Points, in no order, along strands that fork, close into loops and pass close to each other.
Two points are linked if the straight distance between their rows is under 126. Some points are linked to none.
fugor: [ -9  -8 -11 -30  16  12 -26 -26  19 -14   7 -36 -50   1 -13   1  32 -21
 -13 -19  12  -1 -23 -18 -21   7  52   3 -26 -19  -1  30   6  28  -8  35
  32  12  -8   6   7  -6 -13  33  16 -73   6  -5 -12 -29  -3 -17  25 -63
  33]
kub: [-46  11  -4   9   7 -39 -13   1  -5  12 -10  -3  38   4  -6 -19  -4   1
  12  22   4 -31  19  25  35 -14  -7   5  24 -19 -31  28  -4   1   2  24
   7  12   5  -5   2  10 -18   3   4  15  -9  20   1   0  -4 -36 -11   3
  37]
Mugeg: [-24  -5 -38  -3   1  -6   2  17   8   5 -19   4   9 -12   6 -31  23  11
 -18  23  11 -11 -27   5  21 -12 -16  35  32 -13 -37  13 -17   9  -9  21
 -25   9  -5  -5  -6  17  -7 -25  32   1 -52 -14   3  -8   3 -25  34   8
   6]
Laza: [ 54 -20 -14  32  27  25  16 -30  -2 -17   6 -30 -34  29  44  -5 -38 -24
 -24   8 -28  12   4 -20   7  54  16 -11  -2  -3  -1 -38 -16 -12  10   5
  11 -22  -2  26  22 -18 -17  25 -13 -33  63   1   9  10  18   5  -6 -70
   0]
nibi: [ 51  -3  -3 -11 -20 -28 -20 -23  -9  28  22 -12  -5 -37 -15 -22  -2 -15
  -7   6  26 -56  -1  17  49   8 -11 -38  24 -13 -36  32 -43  23  -6  -5
 -14  19  17 -10   6 -36 -28  64  24  -7 -41 -14 -28   2 -53 -11   7 -19
  -8]
Sasuz: [ 14 -32 -14   8  -3   9  41  17   1  28 -19  25  17 -10  25 -14  -7  13
 -23   8   2  -9  -6  -6  38 -15 -33   4  40   6  -5 -22 -37 -20  11 -11
 -59  13   1 -13  -1  36  16 -37  21  37 -33 -26  14   5   2   3   2  23
 -35]
fos: [-42  25  21 -39   3   2 -26 -19  35   3  -8  -4 -15 -28 -24  33  21 -51
  21 -34   9  21  40  -7 -65 -21  40   8 -49  11  37  24  26  19   3  38
  54  41 -19  -6 -26  35   8 -17 -15 -34  -3   0  24 -28   5   4  -6  15
  41]
Tege: [ 50   5 -28   0  -4  32  25  -5   8 -46  12 -18 -49 -10  29  -9  10  -4
 -35  11   1  19 -44 -15 -47  36   0  19 -10   7  -3 -37   6   1  -5   3
   5 -16   2  26  30 -22  -4  12   4 -63   4 -19   3 -15  19  15  51 -46
 -29]
Lopo: [ 31   3  46  26  -8 -12   3  -4 -12  54  17   6  37   3 -14  23 -31  -2
  23  -7 -14  -1  54  21  37  -4 -33 -42  -3   8   7 -19   0 -18  10 -34
  -5  -9  24  -3  -6  -6   0  21 -46  45  22  22  -4  30 -20  30 -52  29
  -6]
rigab: [  7  -4  13 -23 -25 -12  11  -3  -2  54   1  19   9 -51 -22  19  20 -11
  14 -17  18  -2  17   1  18 -37 -20 -22   5  18  13  20 -24   9   6 -28
 -21  22   2 -14 -20  16  18  -8  13  28 -55 -15   1   3 -27  19   6  59
 -13]
zubut: [ 21 -23 -24  43  26   4  24   3   6  32 -29  17  29  21  35 -13 -35 -24
  -3  28 -32   2  41  -2  20   6 -33  45  29   9   5 -69 -34 -31  26  12
 -31  11  12 -13  -4  45  -8 -39 -33  27  17 -18  35   9  30  10 -36   9
 -11]
Nen: [-17 -17   2  -5  -7  19  21  33 -16 -10 -19  31  26   9  12   3   7  48
 -11  -8  -4  18 -44 -21   8 -24  -3  15   3   6  21 -16  16 -18   2 -29
 -38 -15 -14 -15   5  12  40 -50  18  37   0   1   7   1   9   0  18  44
 -24]
muga: [-10  46  11  12 -13   9  -1  25   3 -46  12  -5  -2  -3   4 -22   4  16
  -7  20  15  -7   9  36 -66  35 -26  28  -2 -11 -18 -16  43  -4  -9  23
  29 -21  20   6   6 -25 -22   2 -44 -15  23  15  -4   2   5  -4   6   2
 -11]
zuk: [  1  63  -3 -27 -27 -12  -5   0  20   4  28  -4 -27 -77 -26   7  56 -19
  15 -10  60  -7  32  35 -72  16 -29  22 -13  -9  19   0  13  13   3  32
  24  31  34  -9 -11  -7 -29  13 -30 -33 -52 -12  -9 -14 -29   5  28  31
 -14]
Palo: [ -9   3  10 -18  16  -6 -28 -15  11 -31   3 -14 -15  43  -2  31 -16 -28
  20 -12 -30   5  36 -13  -8   1  62 -19 -23  -2   6  26   8  23  -4   1
  47 -10 -23  15  -5  -5  15  43  -8 -20  30  14  -2  -9   8   4 -30 -31
  41]
pesa: [ 11  22  -2 -17 -33  20  15  13   1   7  13  12 -17 -42 -15  13  29  14
 -18 -15  37  17 -28   0 -40   8 -23   2 -20   5  17 -10   9  -1  -4 -13
  -4   8  16  -3   8 -10   8 -18  -4 -13 -28 -12  -9  -7   0  22  29  33
 -37]
sis: [-28   9   2 -33  10   3 -24   6  19 -42   9 -20 -33  25 -22  12  22   7
   7 -10   2   3 -23 -14 -37   3  55   7 -26 -24   1  31  35  33 -19  13
  44  -8  -8  10   7 -16   3  32  14 -47   8  -3 -11 -20  -1 -10   6 -40
  24]
gamu: [-14 -35  -5  -9  -8  22  27  35   1  17 -34  33  19  -3  19   2   3  40
 -14  -4   8  16 -29 -28  22 -39 -23  11  24  22  18 -16 -15 -14   2 -31
 -61   1  -9 -19   1  34  37 -58  31  43 -42 -24  18  -3   2   6   9  49
 -30]
Dakel: [  3  47   2  25  -4  -4   2  24   8 -31   5  -1  24  11  14  -2 -12  -8
   7  24  -7  -9  42  29 -43  24 -32  38   7   7 -13 -39  24 -16 -12  14
  26 -19  15  -2   0  -8  -9  -3 -57   6  17  15  10  -2  14  21  -7  15
   8]
mekar: [ -9 -11  26  20  -2  -2  21 -12 -25  47   3  18  31 -11   0  -2  -7   7
  -4  -9   0  -3  21  15  36   1 -27 -17   1  -9  22  -9 -15 -44  25   8
 -28  24  17 -15   5  33  -7 -41 -23  44  32   7  10  15  10 -19 -37   3
 -12]
luv: [ 11  11  17  28   8 -35 -17  14  -5   1   8  -2  46  47  -6  14 -34  -5
  39  28 -36 -25  48  16  46  -4 -19 -12  23   6 -27 -12   2   3  -5 -27
  16 -32  12   4  -2 -24   8  55 -15  31  -2  19  -1  15 -15  29 -36  13
  19]
mup: [ 17 -14  -6  -4   8 -29 -18 -43 -18  32  16 -14  -3 -29 -22 -29   7 -10
  -9   1  20 -47  -9   7  44   6  10 -32   8 -16 -30  43 -35  20  -2  21
 -11  24   0  -2  10 -14 -38  37  37 -10  -1  -2 -28   4 -27 -33   7 -49
  23]
gan: [-25  36  11 -29 -31  14  -4  17  12 -22  11   9 -22 -26 -33  22  38  10
   6 -20  31  24 -30  -5 -70 -13  10  16 -41   6  35  -1  48   8 -10  -3
  22  13   4  -5  -3  -3  19 -22 -10 -23  -9   0  -7 -15   6  28  26  25
 -15]
rar: [-35  -1 -28 -22  29   0 -16 -21  13  -4   0 -35 -42 -14 -16 -25  43  -3
 -23  -9  28  -8 -37   2 -31   6  25  21 -13 -37 -17  27   4  22 -14  50
  18  19  -1   0   3  -3 -32  -6  18 -52  -6   1  -9 -26   1 -46  38 -52
  22]
zif: [-41  17   6  -8  19 -19 -28  10  14 -49 -12 -10  14  55   6  18 -14 -16
  25  11 -37  -3  42  -4 -16  -6  46  16  -3  -1 -20  22  22  16  -9  15
  57 -10 -25  10 -15  -5  12  27 -12 -14  16  19   8 -15  13  -5 -19 -14
  54]
futog: [  1 -38   3 -16   7 -16 -27 -42  -7  43  -2  -5 -13 -22 -25  -4   9 -20
  -1 -13   2 -26  -8 -10  44 -23  24 -32  -5  10  -3  39 -31  17   6   7
 -14  27 -17   7  -5  16 -16   4  49   4 -10  -3 -11   3 -17 -18  -4 -25
  20]
mim: [  3  23   3  -9 -30 -26  12  -9  -4  49  10  16  10 -72 -15 -14  25   6
   5  -4  53 -13  16  39   4   4 -46  -7   5 -16   1  10 -20 -11  12  27
 -22  46  23 -25  -7   2 -27 -13  -6  12 -47 -10  -9  -7 -16 -19  15  35
 -16]
riz: [  7  -2 -12 -29  -3  -6  -7  25   0 -26   7   7 -16  26 -20  19  12  32
   7   9  -5  -5 -49 -27  29 -16  10  -6  11   6 -17  25   3  34 -18 -48
 -10 -26 -14  10  -1 -31  34  36  48  -1 -51 -14 -30   0 -13  21  22   6
 -11]
bidi: [-26 -41 -21   3  35 -20 -29 -30  23  11 -44 -20  -7  21  14  -8 -27 -69
   4   1 -46  12  43 -21 -12 -15  43  23   1  15  12   3 -25   7  14  37
  24  19 -43  10 -18  47 -10 -26   0 -12   7   1  38 -14  26 -22 -30 -23
  51]
Rarod: [-17 -34   2 -14   9 -30 -30 -24  -9  29 -12  -7   9  11 -20  -5  -5  -9
  19   0 -19 -31   3  -7  67 -41  29 -32  12   4 -22  54 -20  26  -6 -10
  -9   5 -24   6 -12  15  -3  25  50  25 -25  12 -14   9 -22 -17 -15  -1
  26]
gur: [ 42   1   0  39  17  -9   8  20   8   3  -6  -4  39  54  20  18 -44  -6
  17  31 -45  -8  37   5  29   8 -24  13  21  28 -17 -53  -8   5  -7 -37
  -5 -48   5  10 -16 -24  17  40 -27  29   8   9   5  21  -4  56 -31  10
  -4]
Siruz: [-10  11   0 -13 -11   8   7  42  -5 -23 -16  27  15  12  -6  25  12  29
  13   1  -6  14 -36 -15  -4 -33  -6  17  -3  22  13  -2  14   2 -14 -40
 -12 -18 -23  -5 -11  -5  42 -18  14  20 -33 -10  -3  -4   5  27  21  52
 -15]
repur: [ 22  63  14 -32 -30   3  -4  10  28 -37  33  -8 -31 -46 -30  25  45 -12
  23 -13  43   2  36  24 -91   9  -4  26 -28   9  24  -9  42  22 -19  15
  44   1  28   6  -9 -21  -1  35 -38 -47 -54 -21 -16  -8 -19  40  10  33
 -20]
Bem: [-50  19  17 -13 -12 -34 -17  -8   5  39 -12  12  28 -41 -31   1  19 -17
  40  -4  18 -12  40  24   5 -45  -8   5  -1   6   3  34   3   0  -1  26
   9  33   3 -11 -12  29   1 -18  -6  28 -39  11   5  -8  -8 -17   1  47
  26]
nube: [ 52 -33  -7  21  12  37  35 -22  -4 -17   0  -8 -40  11  43  -2 -25 -19
 -28  -3 -25  40 -32 -33  -9  37  12 -10 -12   9  30 -52 -11 -23  18 -11
 -10   2  -7  17  24   6   5 -15   0 -34  49 -20  26  -3  26  11  14 -51
 -21]
Pog: [-36  -5 -43   5  33 -11 -16  18  14 -42 -28 -11   5  37  25 -25   6 -10
  -9  32 -17   0 -16  -1 -11 -13  18  59  26  -4 -36  -5   0  13 -17  28
  11 -13 -39   2 -10  11   1 -24  15 -17 -14   8  17 -22  33 -29  25 -15
  43]
mazol: [ 19 -34 -24  -1  21  15  -3   8   3 -49 -26  -5 -22  47  28  14 -26   0
  -2  12 -45  22 -41 -46  19 -12  26  15   7  21   3 -22 -18  22   1 -39
  -8 -29 -49  18   6  -9  30  14  40 -13  -4 -19  14  -3  15  12  21 -21
  -1]
bor: [  1   2 -11 -35  -2   8   2  55   6 -40 -22  17  -4  28  -6  36   3  35
  15  13 -17  11 -43 -34   7 -39   1  14   5  33  -1  -2   4  31 -24 -56
 -10 -30 -35  -5 -13 -11  59   6  41  14 -67 -33 -12  -7   1  47  24  48
 -20]
Lezul: [ 10   7 -16   3  -9   5  26  17   0   7  -1   9  13 -20  16 -21   8  14
 -25  20  21 -10 -18  12  16  12 -35  17  29  -4 -23 -10 -21 -14   2  12
 -31   7   9  -9   5   6  -2 -17   5  10 -35  -8   1   0   4  -9  16  20
 -21]
nuf: [-28  26  -6   1  16 -46 -28  20   7 -53   0  -5  24  43  -4   2  -7  -9
  36  35 -28 -32  44  14  11 -13  21  22  21  -3 -43  19  20  20 -22  20
  46 -22 -13   2 -15 -17   5  55 -16  -1 -21  17 -10  -7   1   4 -21  -2
  43]
Dekam: [ 41  -3 -27  25   1  32  28   0  -6 -45  20 -19 -30  11  34 -37  -4  22
 -44  19   2   8 -53   1 -24  52  -7   8  10 -15 -23 -27  10  -6  -3   3
 -12 -34  12  18  38 -32 -21   7   2 -34  33  -5   0   1  10  -9  36 -53
 -26]
Tus: [ -7  49  -6 -16 -33 -25  -2   8   6  18  13   2  -1 -71 -25 -14  43  16
   9  -2  70 -13  12  47 -35   9 -48  18   4 -22  -1  15  -2   4   3  29
   5  41  39 -21  -6 -11 -36   8 -17  -8 -59 -12 -15  -9 -29 -19  34  38
 -13]
Dinel: [  1  -9 -40  10  27  -6  -3 -30   7   6  -2 -24 -23 -19  14 -47  14 -29
 -27  18  12 -10  -4  13   0  38   6  26  18 -22 -34   3 -33   4   8  56
   1  26 -10   5   8  17 -41 -15  18 -39  -3  -7  12 -17  24 -52  23 -61
  16]
nili: [ 38 -54  -5 -19  -1  15   2 -25  -5  35  -7   3 -36 -20  -4   3   2 -20
 -17 -17 -12   6 -40 -43  45 -24  12 -35  -2  23   7  12 -45  18   6 -29
 -42  18 -22   5   2  13  11   0  64   3 -29 -33  -2  -4 -15  16  15  -5
 -19]
dogug: [-28  19   8 -15  -2  -8 -21   6  -1 -22  15  -5   0   6 -19   0  16  16
   3  -2  14  -7  -8  10 -12   7  14  -4  -6 -20 -19  31  23   9 -14   4
  27 -13   9   2   3 -16  -4  27  -4  -8   8  15 -19  -1  -9 -14   3 -12
  21]
sek: [ -5  29  30   6 -22  18   6  26  -6 -32   6  21  19  23  -1  19  -7  16
  19 -11  -8  22   9   6 -45   2  -5  -2 -24  12  23 -12  54 -19  -5 -20
  23 -32   3  -8   1 -11  24 -10 -45  15  40  17  -3  12   5  31 -20  30
 -11]
marer: [ -8  24  17  11 -40 -11   7  54 -28  -4   9  25  45  -6  -4 -10   0  73
   9   7  32  -8 -18  43  15 -11 -46 -11  22 -14 -16  12  26 -19  -8 -19
 -19 -25  32  -9   4 -35   9  11 -11  42 -22  21 -29  13 -19  -4   8  56
 -30]
Feson: [-53  -9 -13 -17  18 -12 -18 -27   4  28  -4 -17  -9 -20 -26 -19  33   9
 -11 -10  32 -20 -31  12  -2  -8  15   5  -5 -38 -13  47   5  14  -9  56
   1  28   7 -11  -6   9 -32 -22  25 -11 -16   6 -13 -13   1 -52  24 -30
  28]
sesam: [  2   4   0  24  -3  -9  21  -1   2  48  -3  16  32 -10  11 -11 -19 -17
   1  15  -9  -3  45  25  22   1 -38  23  18   1  13 -30 -27 -33  25  13
 -30  31  18 -18  -4  43 -12 -38 -33  33  -1 -10  23   8  11  -4 -31  26
 -10]
magap: [ 47 -34   7  12   5  33  25 -40 -21   5  18  -8 -38  -4  13  -4 -13  -5
 -28 -22  -9  24 -35 -35  15  31  20 -43 -27   4  21 -10 -12 -14  17 -15
 -16   2  -3  11  25  -8  -5  -1  19 -21  52  -7   1   7  13  -2   9 -55
 -21]
pasi: [  7 -22  -3  13  -3  35  23  39 -22 -43  -6  25  17  49  27  -1 -14  55
  -6 -10 -20  28 -64 -32  19  -4  21  -3   2   7  18 -27  22 -12  -4 -48
 -33 -40 -11   0  23 -17  45 -29  21  24  39   1  -1  15   8  13  18  12
 -40]
Vib: [-34 -23 -27  -7   7  -1   0  -8   2  27 -14  -8  -3 -23  -9 -32  34  16
 -29  -3  27  -2 -52   1   4  -5  -5  28   8 -20 -12  24  -8   6  -3  44
 -24  25   1 -13   3  19 -18 -44  37  -5 -34  -5  -2 -14  18 -46  35 -12
   0]
sud: [ -3  -2  26 -15  -8  11 -17 -19 -11  -3  20  -6 -14   2 -26  21  -1   7
   6 -18   8   7  -5 -13  12   9  32 -48 -23  -6  10  34  16   4   6 -19
  13  -9   4  10   8 -19   5  25   8  -5  32   9 -20  10 -13   2 -14 -23
   8]
Faz: [ 43 -12   7  -2  -9  30   4 -34 -14  -7  37 -28 -50 -27  -5  -9   7  -1
 -32 -19  21   7 -32 -13 -10  39  11 -41 -27  -7   6  14   0  -3  12   2
   2   3  17  14  28 -23 -25  27   8 -40  42  -9 -21   1  -8  -5   8 -56
 -23]
sili: [ 12 -14 -17  33  36 -12  -4  20   0 -19 -27  -1  27  75  31  20 -56  -7
  23  35 -68  -7  37 -20  27 -11   1  27  19  25 -14 -48 -20   0   2 -24
   2 -45 -17   7 -15  -3  11  22 -17  28  22   5  10  18  12  36 -34   3
  17]
Ror: [-10 -12 -32  10  22  -4 -14  16   1 -32 -30   3  11  42  26  -4 -16 -14
  -1  25 -33  -1  -6 -25  10 -12  11  40  25  12 -17 -17 -12   7  -1 -10
   3 -21 -33   8  -8   7  15 -11  14   0  -5   1  16  -6  20  -1   6  -1
  15]
domel: [  6 -28 -21  40  40   7  12  16   0  -9 -38  13  37  68  49  -1 -43   2
   0  25 -56  -2  12 -19  23  -4 -10  40  30  20   6 -63 -21 -25  12  -7
 -21 -22  -9  -6  -7  21  12 -28 -18  25  41   1  24  16  28  11 -31   8
   2]
Nafuv: [-21   1   6  -8   7 -34 -25 -10  -4  10  -7   0  21  14 -18   5  -9 -15
  28   4 -17 -21  31   7  39 -26  14 -17  10   3 -11  32  -6  15   2  -9
  18   2 -10   8 -14  13   4  28  10  14 -12  17   1   3 -12  -2 -20   3
  37]
Vaba: [-18   3  21   9  -4  24   5  36 -15 -52  -4  25  27  53  14   6 -17  40
  15  -7 -29  29 -34 -12 -18  -6  17   3 -12   7  16 -13  45 -10 -13 -35
  -3 -43 -11  -3   6 -16  39 -26 -10  21  59  13   2  10  11  17   6  15
 -18]
Katin: [ 41 -17  40  32  -8  33  31  -6 -17  25  13  13  13  17  15  22 -34  13
   3 -21 -15  23  13  -9  14  16 -13 -45 -18  13  46 -36  10 -40  16 -51
 -31 -17  24  -4   4  -7  20 -10 -29  36  64  11   5  31  -4  33 -47  21
 -36]
lov: [-34   1 -31 -12  28 -10 -21   0  27 -20 -15 -24 -20   4   3 -19  28 -22
  -7  12   7  -7  -9  -2 -28  -9  29  48   7 -12 -21  15   2  23 -15  44
  26   7 -22   6 -12  17 -17  -7  18 -43 -21  -1  11 -19  19 -35  30 -30
  43]
Guv: [-37 -23   8 -19  30  -1 -36 -32   1   7  -6 -26  -7  32 -11   6  -9 -21
  10 -26 -22 -10  10 -14  22  -9  70 -36 -13 -12  -8  53  -6  24  -1  11
  25   5 -23  17  -9   2  -6  31  30  -6  29  18  -8  -1   1 -30 -18 -50
  49]
deda: [-15  -8  48  12 -30  19  14  -7 -39  24  21  28  17 -10 -11  16  -7  50
   2 -42  14  27  -7   5  13  -6   0 -60 -30  -7  45  18  30 -32  17 -28
 -19  -3  17 -10   4  -9   9 -29 -12  46  59  24 -15  28 -10  -2 -35  24
 -33]
gefip: [-21  20 -11  10 -22 -14  17  42 -14  -9  -6  15  48  -3  12 -30   8  57
  -3  24  27 -20 -20  32  22  -9 -41  17  33 -22 -29   5   1 -18  -7  11
 -30  -2  18 -13   7 -15  -2  -6   1  36 -31   5  -8   1  -3 -24  19  43
 -17]
Pasem: [ -4 -41 -22  25  42  -6  -4 -31   4  20 -24 -17  -9  22  27 -21 -26 -41
 -10   9 -33   3  11 -12  22  15  20   9  16  -5  -5  -5 -39  -5  16  32
   2  15 -24   7   0  33 -23 -22   6 -12  25  -3  28  -8  30 -37 -22 -46
  30]
Dimu: [ 35   4 -16 -11  -5 -11  -7 -13   5  -2  14 -12 -14 -11  -6   8   1 -20
  -2  10  -1 -28   0  -4  36   4   4 -18  16   2 -27   9 -22  24  -3 -16
   4   0  -2  11   3 -18  -1  48  21 -11 -31 -14 -13   3 -23  13   0 -20
   3]
metus: [  -7   56   23  -29  -31   24   -6   18   20  -50   17    5  -33  -29
  -27   24   30   -1   14  -19   24   32    3    6 -115    2    3   27
  -42   13   37  -10   57   14  -15    8   43    2   10    6    1   -6
   13   -7  -39  -44   -1   -6   -2   -9   -3   34    8   18  -15]
vaz: [ 20  -2  -9  23  10  29  30 -14 -10 -24  15 -16 -26  -7  32 -35   1   8
 -44  -1  -1   9 -28   8 -34  60  -2   3  -4 -28  -6 -23   3 -29  15  29
  -9  -2  11   6  30  -2 -33 -30 -12 -30  57   5   5  -3  29 -29  18 -58
 -20]
tup: [-39  38  25   3 -17 -14 -17  34  -6 -44  21   6   5   4 -14 -15  13  43
   9  16  22 -12   1  39 -46   3 -16  10  -3 -25 -20  25  50  -2 -18  10
  35 -25  31   2   5 -35 -11  27 -24   8   7  19 -24   8 -19  -7  -5  14
  -1]
sogob: [ 41  -9  35  33   2   9  18  -9  -5  51  13   0  14  10   7  36 -39 -22
   9 -14 -23  14  56   3  13  20 -29 -31 -12  19  29 -42  -7 -27  21 -33
  -6 -12  29  -3  -5   2  -3   7 -48  26  60  14   7  32  -6  47 -62  14
 -11]
bur: [-21  43  26   5  -3  -6  -5  21   7 -20  -5   9  30  11  -6  18 -13 -15
  24   4 -14  14  65  19 -47  -5 -14  20 -11  16   6 -21  37 -14  -8   5
  38  -7   5  -9 -14  11  12 -14 -61  12  25  22  16  -2  17  29 -29  34
  21]
nul: [ 44   5   4  -6 -21  16  46  11  17  46  -4  20  11 -50   4  22 -10 -22
  -2 -10   7  20  39   3 -13  -9 -54 -11   8  35  27 -42 -30  -9   9 -28
 -24  13   1 -16 -17  21  30 -28 -31  17 -43 -37  26   3   0  48   0  64
 -40]
rosid: [-11 -11 -29 -15   2   0  -8  15  -1 -12  -4  -4  -6  11  -2  -4  26  22
 -23  15  15 -14 -56 -16  19  -4   7  15  14  -9 -24  20  -7  18 -15 -13
  -9 -14 -13   5   7  -8   7   9  42 -18 -28  -4 -17  -8  -3 -18  33 -12
  -2]
zurer: [ 38 -38 -40  40  40   3  11 -27   6  -6 -22 -24 -25  43  50 -13 -44 -38
 -18  25 -49   2  13 -16  21  31   9  10  21   0 -15 -45 -45 -14  19   9
   4  -5 -15  20  11   5 -17  13  -6 -21  41   2  23   5  28  -6  -9 -62
  14]
Maka: [ 46 -19   3  25  14  27  21  -8 -11  -4   4   2  -2  42  26  14 -40   4
  -3  -3 -27  10  -3 -25  39  20  -1 -32   1  18  19 -39 -11 -20   8 -48
 -22 -26   2   9   4 -13  20  12   0  19  42   5   3  25   1  28 -19  -8
 -21]
kidi: [ 63   1  -1  22  -4  22  25   7   4 -11  15  -6   4  35  23  14 -37   4
  -5  25 -15   3   6 -10  22  29 -26  -9  17  18  -6 -44  -5   8 -16 -43
 -11 -52  11  18  -2 -44  11  39 -10  10   8  -2  -2  13 -10  46 -13  -8
 -29]
zibik: [ 47  23   1  -6 -14  33   6 -16   6 -34  36 -19 -49 -24   5  -9   6 -13
 -20   5  19   3  -5   2 -46  47  -5  -6 -19  -7   1 -20  14  -3   0   7
  20 -17  25  30  23 -28 -28  29 -20 -50  14  -9 -10  -1  -6  15  11 -41
 -30]
misa: [  2 -13   1   5   0  16  10 -15 -15   1   7   2  -8  -4   4  -4   0   8
 -18 -13   4  12 -31 -14  12  17   7 -21  -6  -8  10   7  -3 -15  12  -7
 -14   3  -5   2   8   2   0 -23  11  -5  30   5   0   6   9 -14   1 -19
  -2]
baf: [-65  17   6 -32  -4  -8 -26 -15  25  27 -12   4  -6 -45 -36  14  33 -26
  21 -23  22  15  24   8 -33 -34  14  17 -33   0  27  32  22   9  -5  37
  27  38  -6 -14 -22  40   1 -40  -2  -4 -29   3  12 -13   2 -17  14  26
  34]
gusu: [-33  40  15 -40  -8  14 -22   3  36 -39   5 -15 -31 -18 -19  25  24 -28
   8 -33   8  22  15  -6 -99   4  48  30 -51  -4  34   8  46  19 -11  35
  57  18  -6  -1  -6   9   3   5 -24 -59  12   6   9 -28   5  12   7  -6
  22]
musab: [-15 -11  43  33  -3  -1  11 -20 -38  34  18   7  32   6  -6   7 -24  25
   7 -25  -4  -1  24  15  36   5   3 -56 -10 -13  15  21   4 -34  15 -12
 -13   5  16 -13   6   0 -14  -9 -20  48  71  26  -8  26 -10 -16 -53   0
   4]
gak: [-27  38  25   0 -44 -13  -2  41 -18 -19  24  17   9 -11 -25 -11  19  62
  16   4  43   1 -17  45 -32 -11 -40  -5 -12 -21  -2  19  51 -13 -13  -2
  14 -16  36  -2   1 -38  -4  17 -28  23 -18  18 -30   9 -20  -2   7  49
 -31]
biror: [  2   7  14 -27 -30 -31  -9 -23   1  75  10  23   4 -79 -42  14  33 -10
  17 -28  39 -10  25  20  11 -32 -22 -33 -11   7  20  35 -24   7   3   5
 -12  53  11 -21 -20  10  -5  -4   9  19 -46 -11 -18  -4 -38  -7   5  48
 -14]
fom: [ 26 -17  42   5 -23  34  30   8 -32  20  11  30   6   1   5  16 -13  39
  -7 -34   8  30 -23 -16  17  -4  -4 -55 -23  13  51 -14  12 -26  15 -58
 -40  -6   8  -8   9  -7  33 -27  -2  42  40   8  -7  25  -7  28 -25  28
 -53]
Nufe: [  7  12  16  28  -2 -33  -2   8  -5  35  -1  -1  49  14  -3   0 -31 -14
  25  19 -17 -23  50  24  39 -13 -34  -4  28  11 -18 -17 -11 -10   5 -13
  -1  -2  12  -6  -6   0  -5  14 -29  36  -8  15   7  13 -13  18 -36  30
  12]
feru: [ 22 -39  11 -18  -8  -3   6 -17  -4  46  -7  20  -7 -34 -15   8   4 -16
  -4 -24  -1   6  -7 -25  39 -33  -4 -31   8  26  11  12 -44   7   6 -27
 -44  21 -14  -9 -11  31  14 -19  45  24 -42 -28   4   2 -16  13   1  33
 -18]
Kube: [-68  12  16  -1  -9 -37 -15   4  -7  30 -12  15  42 -24 -24 -11  17  26
  24  -6  26 -14  17  37  22 -36 -15   2   6 -19 -14  36  13 -16  -5  32
  -6  26  17 -23  -5  13  -6 -21  -7  36 -17  28   0  -6   0 -42   1  39
  22]
Ruded: [-21 -33 -15 -12  26 -16 -33 -26  22   3 -28 -27 -22  13   1   1  -8 -51
  12  -7 -25  -5  22 -22   7 -24  56  -1  -2   9   1  30 -18  30   2  20
  28  14 -40  17 -19  20  -6   6  22 -27  -7   2  18 -11   9 -23 -13 -34
  46]
Fufe: [ 11 -35 -26 -27   2  -2 -13 -33   9  39  -4  -5 -34 -38 -22  -7  33 -18
 -22 -15  21  -6 -39 -24  23 -15   9 -12  -3   4  -3  32 -31  27  -8   2
 -21  29 -14  -1  -1   9  -6   0  54 -15 -46 -25 -11 -14 -19 -12  31 -15
  -7]
rik: [  9   1 -17  25  13   2  14 -20  -3  -1   7 -18 -10  -9  24 -38  -9 -15
 -25  15  -2 -13   9  19  -7  54 -14  19  18 -32 -27 -16 -23 -27  19  45
   0  15  11   1  16  15 -47 -17 -14 -22  29   0  13  -8  25 -41   5 -54
   2]

A fork is a point with three links, a tip a point with one. Leave the first point through the second and follow the links. Name the first fork or tip that comes.
metus / repur => futog
Nafuv / kub => metus
magap / Faz => Dinel
nuf / zif => magap
sili / domel => Katin
Laza / zurer => nuf

A piece is all that can be reached along the links. How many separate loops has the piece of each point below (a circle has one, a figure eight two, a Y none), and how many tips (points with one link)?
Tus => loops 1, tips 2
gak => loops 3, tips 3
Maka => loops 2, tips 0
